Points, in no order, along strands that fork, close into loops and pass close to each other.
Points whose rows are less than 54.9 apart are linked; no others are. Some points are linked to none.
k238: [ 22  -3  -7  -3  -1  16  -3  -5   1  12  -5  19  -1   1   2 -28 -10  -7
  16  18   9   3 -18  -7  -1  -2  -5 -15  -3  -4  -9 -20 -11  13   5   3
  -6   8 -12   3   6 -24 -13  -4   4 -10   3   4  24  11]
k877: [  6 -20 -11  -7 -16   3  -6 -12 -16  -5  -5   0 -15  -6   5  14   4   5
  -2  12 -15  11  -4  -4  -6  -4  -5   2  -8   3  28   0   8 -13  -3  -2
 -11  -4  -1  16  -3 -17  -8  -9  -2 -19  -4   1 -20  -9]
k226: [-10  14  -8 -21  -3   0   3  -8  -8  -8  -4 -18   3   5   3   4  -8  11
   1  -1   1   5   0 -18  -4   3  -1   3  -3  -2  10  -1  -1  -1  10  -5
  -1   9  -7   5   2   2  10  -4 -11  -9 -14   0  -3   6]
k828: [  0  -5   6   7   8  -4   5 -22   1  13 -16 -10  -7   5  -4   1   3  -2
   6  -9 -24   0   2   3  10  -4  -2  -8  14  10 -12   6   9 -21  -3  14
  -6   0   2  13  -8  20 -20  16   1 -11  12  14   6   3]
k2: [ -1  12   6  -4   5   9   5   6   4  -5  10   0   3   3  11 -17 -17  11
   3   3  22  -7  -2   0   4   7   8  -2  -1  -6  -1  -8 -18  12  11 -14
  13   7  -1   5  12 -10   8  -9 -14  18  -4 -10   4   1]
k187: [ -3   7   4  -1  11   0  11  -4   5 -12  10 -21   3  12   1   0  -7  -1
  10  -9   5  -4  13  -6   9   2  -3  -5   8  10 -18  13   2  24  -7   1
  11   5  -4  -5  -4  18  13   8  -3  12  -3  10  16  24]
k243: [-14  13   4  -9  -8  15   9  -2  -5 -13   0  -6  11   6  16  -3 -13  26
 -16   3   6   4   3   5  -7   5   4  10 -14   5  24   2  -3   2   7  -7
   6   6  -4   5  -1 -11   5 -14 -23   6 -21  -1 -10  -2]
k154: [  8  -7  -7   7   6  12   7  15   8  18  -1  14  -7   3  -6  -6   9 -20
   5   0   0  -4 -14   0   3  -4   6   2   6 -10 -16 -18  -8  19  -1  -4
  -2   4   8  -2   0 -18   5   0  -5  -9  15   9  19  -1]
k216: [  7  -7   3  -3   2  11  -1  -1   4   3   9  17   3   0  -1 -19 -20  -6
  10  19  13  -2  -8  -5  10   2  -3 -16  -7  -3  -3  -9  -7   8  12  -6
   6   4  -8   3   3 -18  -8  -6   1  -1   4  -5  11   4]
k747: [-10   7   2   7   9   7  10 -19 -15  -3   2  -3  16   0   9  -6  -1  -1
  -1  12  -2  -5   7  -6  17   2  -6 -13  11   6 -22  18  -3  -2  21   8
 -11  -4  -5  14  -4  25 -16   6  -8  -3   2   4  11  20]
k629: [  5  -2 -15  -1   2  -1  -3  13   7  14  -3   9  -3   3 -12   2  17 -13
  11 -20   0  -3  -6   4  -5 -10   5   2  -2 -11   0 -19 -10  12  -5  -5
 -16  -3  17 -13  -3 -17   8  -3  14  10  16  -7   2  -7]
k430: [ -2  -2  -8  14   4   8   8  -6  -2  18 -14  11  -1   1   3 -22  -2   0
   8  13  -6   3 -17 -10   7   4  -5 -10  14   2 -30   0  -1  -6  14   5
  -6   3   4  14   1   1 -20   9  -4 -15  12   8  17  10]
k484: [  2  -7   8  19   3 -29   2 -16   8   8 -22  -8  -9  11 -12  -4  -2   1
  -6 -13 -20   1   9   3   1  -6  -7  -2  10   3   3   7   9 -15  -3  23
  -6   4   3   4 -11  28 -24  24   5 -16  -1   8   9  -3]
k627: [ -5 -14   1   4  -7   9  -4  -3   3  -5   3   9  -2  -8   5  -2 -14   4
  -8  26   4  13  -4  -5   0   9  -2  -4 -17   3  27   9   6  -8   3   6
   3   3   9   6  -7 -18 -12 -15   1 -13  -3  -6 -14   2]
k165: [ -4   5 -11   0   2 -22  -1   1   2  -4 -16  -6  -9   8  -4   2  24   7
   3 -20  -6   6   3 -14 -14   4  -9   9  14  -9  -5   6   8 -17   2   1
  -6   0  13   1   0  -4   3  11   9 -13   4   2  -3  -4]
k543: [ 11  -9   6  10  13   7   6  10  10   3   3   2 -10  -3 -17   4  15 -20
  -3 -15  -4  -9  -5  10   2 -14  12   5   6   1 -28   1   5  25 -14  -6
  12 -11   0  -6  -2   0  15  14  -1   3   8  17   6   0]
k671: [-19  13   2  -9   5 -14   5 -15   3 -14   0 -21   7  12   0   2  -2  22
 -10  -6  13  -1  12  -3 -15  12 -10  10   6  -5  11  15   4  -5  -3   3
   5  14   1  -2  -1  16   9   4  -5  11  -3   5   9   0]
k918: [  1 -16   4  24   6  -9   9  10  15  21  -6  14  -9   5  -6 -15   8 -13
  -6  12  -2   5 -13   1  -2   1   2   1   3  -5 -18 -13  -6  -5   0 -10
   7  15 -10   1   8  -1  -1  12  -6 -20  15  13  27  -9]
k746: [-17   0  10   0  -5  16   8  -1  -8 -13   8   6  11  -1  12   4 -11  18
 -23  17   7   3   1  12   3   9  -1  10 -13   9  17  18  -1  -1   6   5
   3  -2  -2   8   1   1  -3 -20 -22   0 -12  -3 -10   6]
k481: [-24  22   6  12   7  -8   3  -1  13  -1  -2  -8   7   1  10  -1   1  24
 -15  -3  16   1  17  11 -21  20  -3   2  -4  -3   9   5  -1 -12   3  -3
  -2  -4  15  -1   7  -3   7 -13  -3  10   4  -8  -3  -9]
k367: [-13  13  -6   0  12  -1   2   6  11   3  -9  -5  -6   8  -8  -6  -1  -6
   7  -7   0  -5   9  -8   2   8  -6 -15  12  -1  -8  -4  -5  10   6   7
  -1  -1   3   2  -6  -2   1   1   3  -1   6  -7  15   7]
k765: [  9  20 -22 -13  -2   8  -2   0  10   6  -7 -20 -11   5  -2  -3   5 -13
  13 -21  -4   3   5  -8  -8  -5   1 -11   0  -2 -11 -19  -1  22 -15  -5
 -13   0   2  -9   0 -15  13   4   7  -2   7   4   6  13]
k39: [-18   7  -2  -9   5 -12   3  -7  -6 -21  -4  -8   2   5  -5  11  12  16
 -14   0   1   7   5  -5 -13   7  -7  12   7  -4  17  15   7 -16   5   8
  -3   1  -1   2  -2  13   5   2  -2 -11  -3  -2   2  -7]
k22: [-13  -4   9   3  -5  12  10   0  -6 -18  13   7  10  -7  12   3   9  22
 -39  19  -6   2   2  24   6   8  -5  12  -9   5  14  24  -4 -10  -3  12
  -9 -10   2   7   6  19  -4 -23 -24  -7  -1  -6  -2  10]
k106: [ 18  -5  -8 -22 -20   4 -12   1  -7  -6  -1   2  -8 -14  14  -7 -15  -2
   0  13  -7   8   0 -11  -4  -6  -2  -7 -19  -8  30 -16   3   2  -1   0
   5  14  -6   0  -1 -17 -10  -9   2  -8 -19  -3 -10   0]
k503: [ -6  -7   2  15   3 -31  -8   0   9   3 -19  -5  -9  15 -15  -7  -7   8
  -4 -11  -4   5  11  -7  -9   6  -7 -10   9   4  18   0   3   0  -1  22
   0   4  -1   0 -11  24 -15  20  13 -12  -2   0  14 -13]
k534: [ 12 -11   2  17   8  17  13  11  15  30 -10  14  -4   2  -5  -6   8 -22
  -4   1  -8   3 -22   6  -1   0   0   3   1  -6 -24 -15   5   1  -4  -2
   1   8   3   8   6  -9   1   8  -7 -15  18  24  21  -5]
k401: [ 27   7  -6 -23  -8   9  -2  16   6  -1   8   0  -6 -11  10 -16 -14  -5
   7  -5   6 -10  -3   3  11  -8   8  -5  -8 -14  12 -24 -13  21   1 -15
   1   6  -2  -7   4 -12   5 -18   7   9  -3 -11   4   1]
k598: [ 15   6 -17   5   5  30  10   5   1  18  -5   3  -2   0   5 -12   2 -19
  10  -1  -3   1 -19   0   4  -6   5  -3   6   3 -29 -14  -1  24   0   3
   2  -2   1  -1   1 -16   3   3  -8 -12   7  17  14  13]
k368: [ 17  -5  -8   2 -11  19   8 -22 -10  17  -2  -2   5  -5  16  -9  -5   3
  22  15  -5   3 -22 -11  21  -6   4  -6  -4  20 -28   2   0  -1   9 -10
  -3  -1 -15   5  -4  -7  -8  -1  -4  -2   6  12  -7  19]
k462: [  6  -6  14  -4   1  11  -4  18  -2 -22  12   4   9  -8  10   5 -18  10
  -4   9  11  -5   5  18  -2   4  10   7 -10  -1  23   6   5  -1  -5  -8
  13  -7   6  -8   6 -12   1 -13   3  16 -16 -12 -11 -23]
k271: [-10   8   8   5  15 -10  -1   8  24  -8   1 -10 -11   0   2  -5  -7  24
  -1  -6  13  -5   7   5 -15  16   7  -7   3   2  20 -11  -8  -7  -1   6
   7   2   7   1  -1   0   5   1  13  14   3 -18  14 -22]
k931: [-11  -6   6  -8   2   4  -2 -18  -8 -21   3  -1   7   0  -2  27  -6   3
  -6  14  -3  10   6   8  -2   1  -3   4  -6  10  29   3   8 -22  -2   7
  -5  -5 -11   7 -10   8  -6  -8   4 -11  -1   0   0 -11]
k589: [ -3 -12   6  26   8 -30  -3   3  14   9   0   6 -12   0 -17 -13   3   1
  -9   9   2   3 -11   0  -4  -3   1  -1  -1   0  -6  -1   0 -10   3   3
  13  11  -9  -7   5  11  -5  20  -1 -14   6   6  17 -14]
k592: [ -4  18   6 -12  -8   7   1   6  -5  -6   2 -12  16   6   9  16 -13  -2
   0 -10   3  -1  13  -1   0   1   1   2  -7  -3  14  -9  -1   4   3 -17
  -4  -8  -4   1   4  -7  13 -11  -6  17 -19 -12 -17   3]
k702: [-10  19   8   0  -7   1   1  -6  -7 -18   1 -13  27  13  10  27   5  -1
 -18 -11  11  -7  20  13 -16   5 -10  19   0  -5  -1   3   1 -14  -6 -10
 -10 -15  -6   5   3  12  18  -5   0  15 -12  -6 -16  12]
k46: [  8  -7   9   1   5   9   6 -15  -2  20  -9  -3  -3  -5  -3   8   6  -6
   7 -10 -23  -2  -9   5  18  -4  -1  -5   6  15 -21   5  10 -24  -6   5
   1  -6  -1  11  -3   2  -9   2  -1  -3  20  15  -6   1]
k754: [ -1   1  11  26   0 -22  -1  10  16   1  16  -1  -5  -5 -11  -1  24  -5
 -11 -12  11 -17  10  12  -1   4  -6   2   4 -12 -24   5  -1   5 -13  -5
  -7 -14   4 -11   7  20  22   9  10  24   3  -5  -3  13]
k110: [ 10   6 -12 -19  -8   9  -7  -8 -12   7  -8  -3  -7  -2  10  -5 -14  -3
  17   7  -9   7  -3 -16   7  -6  -3 -13  -5   7   2 -14   0   6   7   3
  -6   9 -16   7   1 -12  -8  -2  -4 -15  -9   0   1   9]
k748: [ 28  -5  -3 -14 -13  13  -1  -1  -7   8   4   6   6  -8  12 -12 -17 -11
  18   7  -1  -3  -9  -9  17 -11  12  -6 -16   1 -11  -7   2  19   3 -14
  13   1 -14  -7   2 -10  -1  -6  -6 -10  -9   5  -6  14]
k208: [  5 -16  -4 -15 -17  12 -11 -11  -5 -16   3  -3  -3 -12   7   5 -13  11
  -6  18  -2  11  -2  -8  -4   0   1  -4 -24   5  38  -2  11 -11  -5   1
   0   5  -7   5  -6 -15 -11 -12   5 -12 -10   0 -17  -6]
k237: [ 31  10 -16 -14   6  20  -9  -4   1  12 -12   2  -9   0   6 -22  -8  -4
  15   4   0   5 -11  -1  -6  -9   4 -14   0   7 -15 -23  -8  23  -6  14
  -8  12 -17  -5   5 -16 -15   3   4 -16   7  15  21   9]
k10: [-18   3  22  13   5 -11  -3  -5   3  -7  17   6  11  -8  -4   0  -2   6
 -18  22  12  -3  -2  17  -1   8  -3   4  -4   4   8  14   5  -9   1  12
  15   2  -8  -6   8  27  -1   1 -15   4  -6  -1   4 -12]
k56: [ -5  -7  12  -1  -1  -9  -1 -30  -8  -9   2  -3   6  -1 -10  23   7  -3
   0   7  -6   5   5   9   8  -3   1   0   0  12  10   7   2 -29  -6   9
   1   0 -17   0 -19  17 -10   3   9  -5   7   7  -8 -10]
k939: [-11   1  21  14  -2 -20   0 -22   0  -7  10   5   9  -8 -11   9   8  -3
 -12  17  -1   1   0  17   6   0  -3   1  -4   9   7  15   4 -25   0  17
   5  -1 -12  -9  -8  29  -9   3  -1  -4   0   1  -6  -7]
k387: [ 16 -22  -3   3  -9  -3  -1  -3  -6  20 -12  11 -13  -2  10   1   5   7
   1   2 -15   8 -23  -4   0   6  -6  -1  -1   2   1   0   2 -26  -1   6
  -2   8  15  19   9 -12 -16  -5   1 -21  15   6 -11  -9]
k140: [ 14   5 -19   6  -2  31  10  -8  -8  20  -9  -1   3  -8  19 -10  -4  -9
  16  -2 -14   2 -20  -1  17  -8   1  -9   3  16 -32  -3   7   9   8   5
  -5  -8  -6   8   0 -11  -5   4  -9 -10   5  14   3  21]
k617: [ 17   8 -14 -18   9  10  -9   4  12   1  -8 -11 -19   3  -4 -11   0  -3
  12 -10  -3   0   0  -7  -8  -5   4 -11   8   1  -7 -22  -8  27 -12   9
  -2  12  -5  -5   0 -10  -2   5  10 -12   9   9  18   4]
k413: [ -6  -4  14  16   8 -15  -3  13  -2   1   1  14   4  -6 -11  17  15 -20
  -5  -7 -15 -13  12  15   8  -9  -6   2  10  -1  -5   8   7  -7   0  13
   0 -19   0 -11  -4   5   5   4   4   6  -6  -9  -5  -4]
k322: [  4  16   4 -28 -10  11   2  -3  -4  -9  -1 -11   8   2  20  -4 -20  12
   2   4   3   2   0  -7   0  -3   2  -3 -16   2  25 -11   1   7  12 -13
   6  10 -18   6   2  -4   2  -6 -18   1 -25  -2  -8  -2]
k523: [-11  -1  -3   0  -1  -7   3 -19 -12   2 -14  -8  -4  12   0  -5  -2  18
 -10   6 -10   7  10 -10  -5   9  -3  -3  16   1   5  11   0  -8   8  11
 -18   7   6  15 -10  34 -22  14  -2 -22   8   3  10  -3]
k244: [-16   0   5  -2   1  -5  10  -6  -8 -21   5   3   3  -5   3   7  22  20
 -30  12 -10   3   4  11  -3   3  -4  12   1  -3  10  24   1 -15   4  12
  -9  -6   2   2   2  21  -2 -10 -13 -18   2  -9  -1  -3]
k31: [  0 -14   7   2  -5  -7   1  -4 -20 -12   6  18  -1  -5   0  12  25   2
 -10   5  -1  -5  -7   6   4  -4   1  20   4  -5 -10  29   8 -13   4   3
   2 -12  -3   0   5  12   0  -1 -10 -11  -3   0 -19  -6]
k920: [ -3  -6   9  -6  16  -9  -2   0   5 -12   8 -10  -8   2 -12   1  -2  -4
   8  -8   5  -7   5   0   5  -3   4   0   4   1  -8   9   3  12  -6   1
  19   0  -8 -11  -2  10  11   9   3   3  -1   7  10   4]
k328: [ 22  -8 -15 -15 -22  -5  -9  10 -11   4  -1   8  -5 -12   8  -8  -1 -13
   7   2 -10   9  -1  -4  -7 -13   2   3 -16 -19  30 -16  -3  11  -5  -3
   0  11   7  -9  -4 -18  -3  -7   9   9 -16  -8 -12   0]
k297: [  4   4 -14  -2   0   2   9   5 -12   2  -4  -7   3  -1   1   2  15 -12
   7 -23  -9   2  -5  -7   3  -7   8  14   8   2 -32  12   4   7  -3  -8
   4  -8  14  -6   4   0  11   7  -4   0   0  14  -9  13]
k137: [  5 -21  17   5  -5  -3  -7  -8 -10   3   6  19   6  -8  -5  19   8 -11
   2   2  -8  -4  -3   5  13  -7   0   6  -4   7  -4  14  13 -19  -9   0
   9 -14  -8  -2  -6 -10  -7  -4   6   2   6  -1 -21  -8]
k14: [ -3  -7  -4  -1   3 -13  -2   3  -6   5 -14   6 -10   1   0   1  10   7
   4  -6 -12   6 -12  -9  -3   2  -2   4  10   0  -3   4   3 -15   6   8
   2   6  11   7   6  -3 -11   4  -1 -25   6   5  -1  -9]
k615: [ -9   6   4  16   8 -11   7   3  21   2   8 -11 -12  -1 -10  -1  12  -1
  -4 -19   9 -15  10   4   1  11  -3  -9   1  -9 -20  -2  -2  11 -10  -5
  -6  -5  10  -5  -5   6  16   2  10  15  11  -4   9  17]
k953: [ 17 -10 -15  -6 -11  -1  -3  15   0  13   3  14  -2  -1  -2  -7   2 -16
  11  -2  -5   0  -9   2  -3 -14   4   3  -9 -18  18 -23 -12  17  -5  -2
  -9   6  17 -11  -2 -23  -1 -11   9  12   2 -12  -1  -1]
k834: [  7  13  -4 -13  -5   9  -1  10  10   5   8  -7  -1  -4   4  -4 -12  -2
   8 -16  11  -8   5   8   3  -1   9  -7 -11 -11   7 -25 -14  12   0 -19
 -13  -1   6  -4   3 -12  11 -13  11  21   3 -19  -5   2]
k119: [  7 -11  -9 -13 -11   1 -16 -15  -9  12  -8   3  -5   2   3 -10  -9  12
  13   7  -3  11 -15 -16  -4   5   5  -6   1  14  -2  -9  -6 -11   1   9
  -3  17  -7   3   2  -1 -23   4   6 -19   9  17  -3  -4]
k532: [-16  16  12  14   7 -23   2   3  12  -4   5  -7   4  -2  -1   1  16   8
 -13  -6   9  -8  18   9 -12  16 -11   0   3  -9  -4  11   3 -11   0   3
  -1  -7  12  -7   5  11  12  -4   4  15   2 -12  -3   0]
k318: [ -9  -1   7  24  -4  -7  -1  28   9   6  15  12   2  -6 -10   1  19 -14
 -17   0   9 -10   1   4   1   2   3   5   7 -11 -26  -1 -17  10  -9 -18
  -7  -5   0  -6  16  18  21   6   2  22   6  -7   2   4]
k923: [  6  -7   0 -11   8  10   0 -19  -4   9  -4 -12  -3   0   0   3  -2  -7
  16 -11 -13   4  -6  -2   8  -9   5   2   2  22 -20   4  13  -2  -9   4
  10  -2  -8   2  -3   4  -5  11   4 -12  11  22   1   6]
k292: [ -8  13   9  -2   7  -6   4  -3   3 -15   2 -21  13  11   4  18   0 -10
   2 -13   2 -10  21   0   1   4 -10   2  10   1 -10   9   0   4  -9  -1
   5  -1  -5  -1  -3  17  18  -1   0  16  -7   0   3  19]
k538: [  8 -21  12  -2  -5   3 -12   2  -3 -10  13  12  10 -12  -2  10  -8  -7
   2  13   2  -2   3   4   6  -1   2  -1 -14   3  15   6  15  -9  -9  -3
  12  -9  -3 -10  -7 -18  -9 -11  16   2   0  -9 -18 -13]
k107: [  5   2  -4 -22  -3   3 -10   4  -8 -13   2  -5   4  -4   1  17  -8  -7
   7  -4  -5   1   9  -7   0  -7   0   4  -5  -3  22  -8   8   0   0  -7
   0  -9  -7  -3   3 -13   4  -6   5   1 -15 -10  -8 -10]
k657: [ -4  27 -25  -4 -17   3   6  -3  -8  12 -16 -16  -3   0   9   2   6  -8
   8 -10 -16   5   2 -22   3   0  -4  -9   5  -4 -12 -15   1  -1   4  -9
 -23  -3   6  10  -3  -5   5  -1  -9  -5  -9   0  -6  18]
k673: [  4 -19  -2   0  -7   5  -8  13  -6  -6   5  11   3 -11   3  10  -7  -8
  -3  11   0  11   5   3  -3  -4   0   5 -14  -3  31   9  11   1   0   1
   0  -7  17  -4  -6 -21  -3  -8  10   2 -13 -15 -20  -7]
k568: [  6 -12  -3   5  -2 -10  -2  16  -8  -1   5  21   0   0  -9   3  19 -13
   2  -6   7   0  -8  -1   1  -8  10  23   5 -11 -23  16  -1   3   0 -13
  10  -8   4 -11  12   4  11   8  -3   7   1   5  -7  -5]
k555: [  2   6 -17  -8  -7   5   2   7 -10  15 -10   2  -5  -1   4  -3   1 -12
  14  -8 -12   2  -6 -12   7  -2   0  -2   2  -2  -9  -9  -4   8   4   3
  -4   4   8   1   2 -16   0  -5  -6  -8  -4   0  -2   9]
k588: [-10   3  19  13  16  -7  -1  13  15 -12  13   2  -4  -9   4  -4 -10  18
  -7  11  14  -7   2  16  -6   9  11   0  -1   4  18  -2  -3  -6   0   4
  17   2   3  -4   6   2   4   0  -3  17  -4 -15  11 -26]
k224: [-12  19   1  -9  11   1   0  -3  16  -8  -4 -18  -3  12   5  -7 -17  14
   7  -7  13  -4  16  -2 -12  13   0  -9   7   2  16 -10 -10   2   2  -2
   2   6   0   8   2  -2   3   0   4  16   0 -11  13  -8]
k470: [ -1   3  -2   5  -7 -11  -5  12 -10  -9   9  16  10   4  -6   4  21   4
  -5  -3  20  -2   3  -1  -7   3   3  22  -2 -15 -11  22  -1  -3   4  -9
   0  -9   2 -14  10  11  15  -2   2  15  -5  -6 -21  -5]
k185: [-14  10   8  -5   4  -7   5 -12  -2 -24  -1 -13  17   5   7  28   5  -9
 -16   1  -4  -4  18  12  -3  -1 -15  10  14  -2   1   9  -2 -11  -2   9
  -2   1  -7  10 -10  31   8   1  -4   3 -10  -4   4  12]
k527: [ 10 -11   5  -1  15 -14  -5  12  12 -16  10   1 -17  -7 -13  -1  12   4
   4  -9  14  -8   0   2  -3  -1  10   8   4 -11   0   0   0   2  -2  -1
  15  -5  -5 -15  -1   1  16  13  16   8   0  -5   6 -14]
k166: [ -7 -10   2   1  -4 -16 -13 -16  -7   5  -9  -1  -5   9 -10  -2  -4  13
  -2  -3   0  12   3 -10  -7  11   1  -6   8  11  14   2   3 -14   3  14
  -3  11  -3   2  -9  23 -22  20  11 -19   6  14   4 -13]
k819: [  9 -18   5  -1  13  -6  -9  14   6   1   5  13 -10  -7 -14   5   8  -9
   6  -6   0  -8  -2   6   3  -8   4   0  -2  -7   3 -11   3   2  -2   0
  11  -8  -2 -12  -2 -15  -2   5  13  -4   7  -3   5 -19]
k806: [ -9   6  19   6   6  -8  -3   3  -6 -17   4   3  15  -3  -1  24  12 -13
  -9   0  -4 -10  16  20   0   0 -11   7  11  -1   0  13   1 -10  -2  16
   6 -11  -7  -5  -1  23  10  -3   4   6 -16 -10  -8   1]
k682: [  1   2  -3  20  11 -11  12   7  27   7  -4  -7 -21   3 -16  -8  20  -1
  -2 -15   0  -6  -2  -2  -5   2   0  -5   9  -8 -21  -6  -3  18 -12   1
  -1   3  15  -3 -10  -1  13   9   7  -2  15   9  17   8]
k869: [ 15  13  -7 -11   2  15   8   7   9   0   6  -1  -6  -1   6 -24  -9  -1
  11   2  17  -4 -10  -7   7   2  10  -7  -1 -12  -9 -21 -21  21   9  -9
   1   8  -2  -1   8 -11  12  -8  -4   4   1  -7  17  13]
k731: [-19   5   9   3  10  -7   2  -4  -1  -2  10   1   4   1  -3 -10 -10  12
  -9  13  18  -1   2  -2  -1   9   0   1   4  -1   0  14  -3   2  12   5
  16  12  -2   0   8  19  -2   5 -15   4   2   1  12  -3]
k309: [-10  15  11  11  -2  -9  -3   8   0 -11  11   6  15  -1   4   4  25  17
 -19   1  21  -3  11  18 -17  15  -9  18  -3  -8   0  19   6 -13  -1   2
  -4 -13   4 -12  11  13  17  -4   0  17  -5 -10 -18 -10]
k572: [ -3  -2 -11  14  -7  11  -1  24  -6  15   1  14  17   4 -11   6   6 -21
   3 -16  -6  -8  -4   1  13 -18   3  -4   2  -4 -19  -4 -10  22  -5  -7
 -14  -7  13  -7  -3  -7   5  -4  -3  22  10   0  -8  10]
k105: [ -5  12 -17  -8  -2  -8  -2  -7   5  -2  -5 -21  -6   8  -4   1   5  -6
  11 -22   3   4  10 -12 -11   5  -5  -2   0  -9 -11  -7   7   0  -7 -15
 -10  -3   7  -5   4  -6  16   5   9  -1   2   5  -1  15]
k26: [  1   0  13   8 -12  14  -3  22  -9 -10  10   8  17   3   7  10 -10  11
 -10   4  12  -1   6  16  -8   1   6  16 -13  -2  17  14  -4   7  -7 -10
   4  -9  12  -7   7  -6   4 -14   0  29 -22 -15 -25  -6]
k113: [-10   4   1 -12  11  -4  -2 -11  -2  -4   4 -15  -3  12  -3  -9 -18  16
   3  -3  15   1   9 -10  -3  11   0  -1   5   0  11   9  -2   9   5   4
  11  20   0  -3  -2  18   0  16  -1   4  -2  10  18  -1]
k118: [ -3  12   8  -7   2   2  -2   7   6  -7   9 -11   5   1   7  10  -9   5
   4 -16  12  -8  16  13  -8   6   8   1  -4  -3   9 -10  -5  -4  -3 -16
  -6 -11   5  -6   5  -9  13  -8  12  26  -4 -17  -9 -10]
k472: [-24  25   0   2   8   4   3  -2  12  -4 -14  -5   7  13   8  -6 -14  25
  -8   4  10   9  16  -2 -16  16  -5  -1   4   5  25   2  -6  -4   9   6
  -3   1   6  11   0   1  -6  -9  -7   6  -4  -7   9 -12]
k379: [  0   4   1 -20  -1  10  -6  -3  -7 -30   2  -9   9  -1   4  24 -10   5
  -6   9   2   4   4  -2  -9  -3  -1  12  -8   3  36  -8  14 -13  -1  -1
   0 -10 -12   6  -1  -5   3  -6   0  -2 -17  -4  -2 -17]
k168: [  4  -6   1  24  16   0  16   3  22  11  -3  -4 -18   2 -19  -9   7 -10
  -6   0  -7  -4  -8   8   0  -8   3  -3   8   2 -26  -4   4  21  -9   3
   9   5  -1   2  -4   4   5  20  -7  -6   8  24  19   5]
k125: [-11   5 -15 -15  -3  -2   3 -15 -16   0  -9 -18  -5   7   2  -2  -5  19
   0   7  -6   7  -3 -18  -5   5  -2   2  12   3   3   5  -1  -1  12   2
 -12  13  -1  10  -1  17  -4   6  -9 -22  -3   7   5   5]
k321: [ -7  -4   9  21  13 -25  -5  10  14  -6   8   6 -10  -4 -10  -9  -2  15
 -12  13  12   2  -7   1  -8   7   3  -3  -4  -4  13  -2  -2  -8   6   5
  18   9  -2  -9   8  11   5  11   2  -2   2  -8  19 -23]
k649: [ 10  -2  -8 -15   0  11 -11 -21  -3  18  -6  -9  -5   5  -1 -10  -9   2
  18  -3  -6  11  -7 -10   2  -1   4  -7   3  25 -14  -8   3   0  -4   9
  -3   9 -12   0  -4   5 -20  18  11 -10  13  23   4   4]
k193: [ -4 -10  -4   5  -9   5   9  -4 -20   4   1   7  -1  -7  10   4  -1  -3
  -4  12 -14  -4  -3  -6  16  -2  -2  -4   1   0  -9  12  -2  -2  12  -4
  -8  -4   9  13  -2  -4  -8 -14 -14 -11  -3  -1 -17  14]
k419: [ -1 -15   0  14  -7   2  -3  32  -2   9  12  21  13   4 -14   9   1 -13
   0   0   2  -8  -5   8   3 -19   4   2  -1  -9  -5  -1 -14  17  -7 -13
 -10  -7  11 -10   3  -3   8  -7   9  31   7 -17  -7  -1]
k70: [-10  21 -23   1   1   4   9  -1   4   6 -19 -17  -1   8   4 -13   3  -2
   9 -10 -10   1   5 -21   1   7  -9 -14  18  -1 -22  -1   0   6   3   5
 -12   0   8   8  -5   2  -4   3  -2  -9   3   0  12  20]
k219: [  8 -16   0  -4 -11  -2   0 -19  -7  14  -4   0  -7   1  -1   1   5  19
   8   9  -9   9 -22 -10   4   7   1  -2   0  15  -2   4  -4 -26  -4   1
  -2  12  -1  11  -5  -3 -21  -2   3  -7  19  15 -15 -11]
k18: [ 24 -12  -3 -12 -19  11   0 -17  -4  13   5   3   4  -6  10 -14 -10   0
  16  20   0   4 -19 -18  12  -6   5  -3 -13   9 -10  -4  -2  -3  -2 -10
   9   9 -14   0 -10 -19 -12  -7   1  -1   4   6 -15  12]
k206: [ -2  -6   4  13  -6   1   1  27   1   2  15  14  11  -1  -1   5 -10   0
  -3   5  13   1   1  11  -4  -1   4   4 -10  -8  10   0 -12   6  -2 -12
  -6  -6  21  -8   7  -8   9 -13   9  33  -3 -22 -14  -4]
k581: [ -9   0   0  -7   5   3  -6  -8  -2   6  -6   4  -1   5  -4   0 -11  -7
  12   3  -5   2   4 -10   8   0  -5 -16   3  10   3  -3   3  -2   7  10
  -1   0  -7   6  -4  -5 -15   0   5 -13   5  -2   6  -1]
k230: [  1 -10   9  15   8 -12   2  10   4   4   4  10  -8  -5 -12  -1  16 -19
  -6  -3  -6  -6  -7   6   4  -9   3  10   9  -1 -29  11   6   1  -5  -4
  14  -7  -3  -6   9   9   7  15  -9  -2   2  12   4   1]
k4: [  5 -19 -10  -3 -18   7  -4  -1 -18  -2  -1   4  -4  -8   3  17   3 -10
  -6   6 -14  12   4   0   0 -14  -1   8  -9  -2  34   6  11   1   0  -6
 -13 -10   9  12 -11 -13   0  -6  -1   1 -15 -11 -29   0]
k134: [  4   4  10  -8   8  17  -2  -2   6  -9   8   7   7   2  13 -20 -31   9
   8  12  18  -3   2   8   6   2   0 -13  -8   4  16  -5  -7   6  14  -7
  10   4  -7   7   6 -15 -13  -9  -4  13  -5  -9   7  -7]
k668: [  5 -16  11  10   9  -4  -7   6   1  16  -4  19   0  -8 -14  13  12 -20
   0 -14 -15 -10  -1  15  11 -12  -5   3   0   4  -5   0  15  -9  -3   7
   5 -14  -1  -3  -5 -14  -4   7   4   0  10   1  -5 -13]
k255: [  0  10 -21  -3 -14   6  -1   9  -9  15  -7   0   9   0  -3   5   6 -19
  13 -25 -12   3   0  -6   8 -15   3  -5  -5  -2  -8 -12  -2  14  -2 -11
 -18  -5   9  -7  -3 -11   8  -5  -3  15  -1  -3 -13  12]

How many points has the smallest loop of links through each point below? Write - if it is on no loop.
k673 => 5
k292 => 9
k367 => 6
k598 => -
k617 => -

A tip is a point with one link. Name the tips that can be reached along the links from each point below, in the order of the rows.
k208 => k629
k206 => k462
k224 => k748, k318
k387 => k165, k105
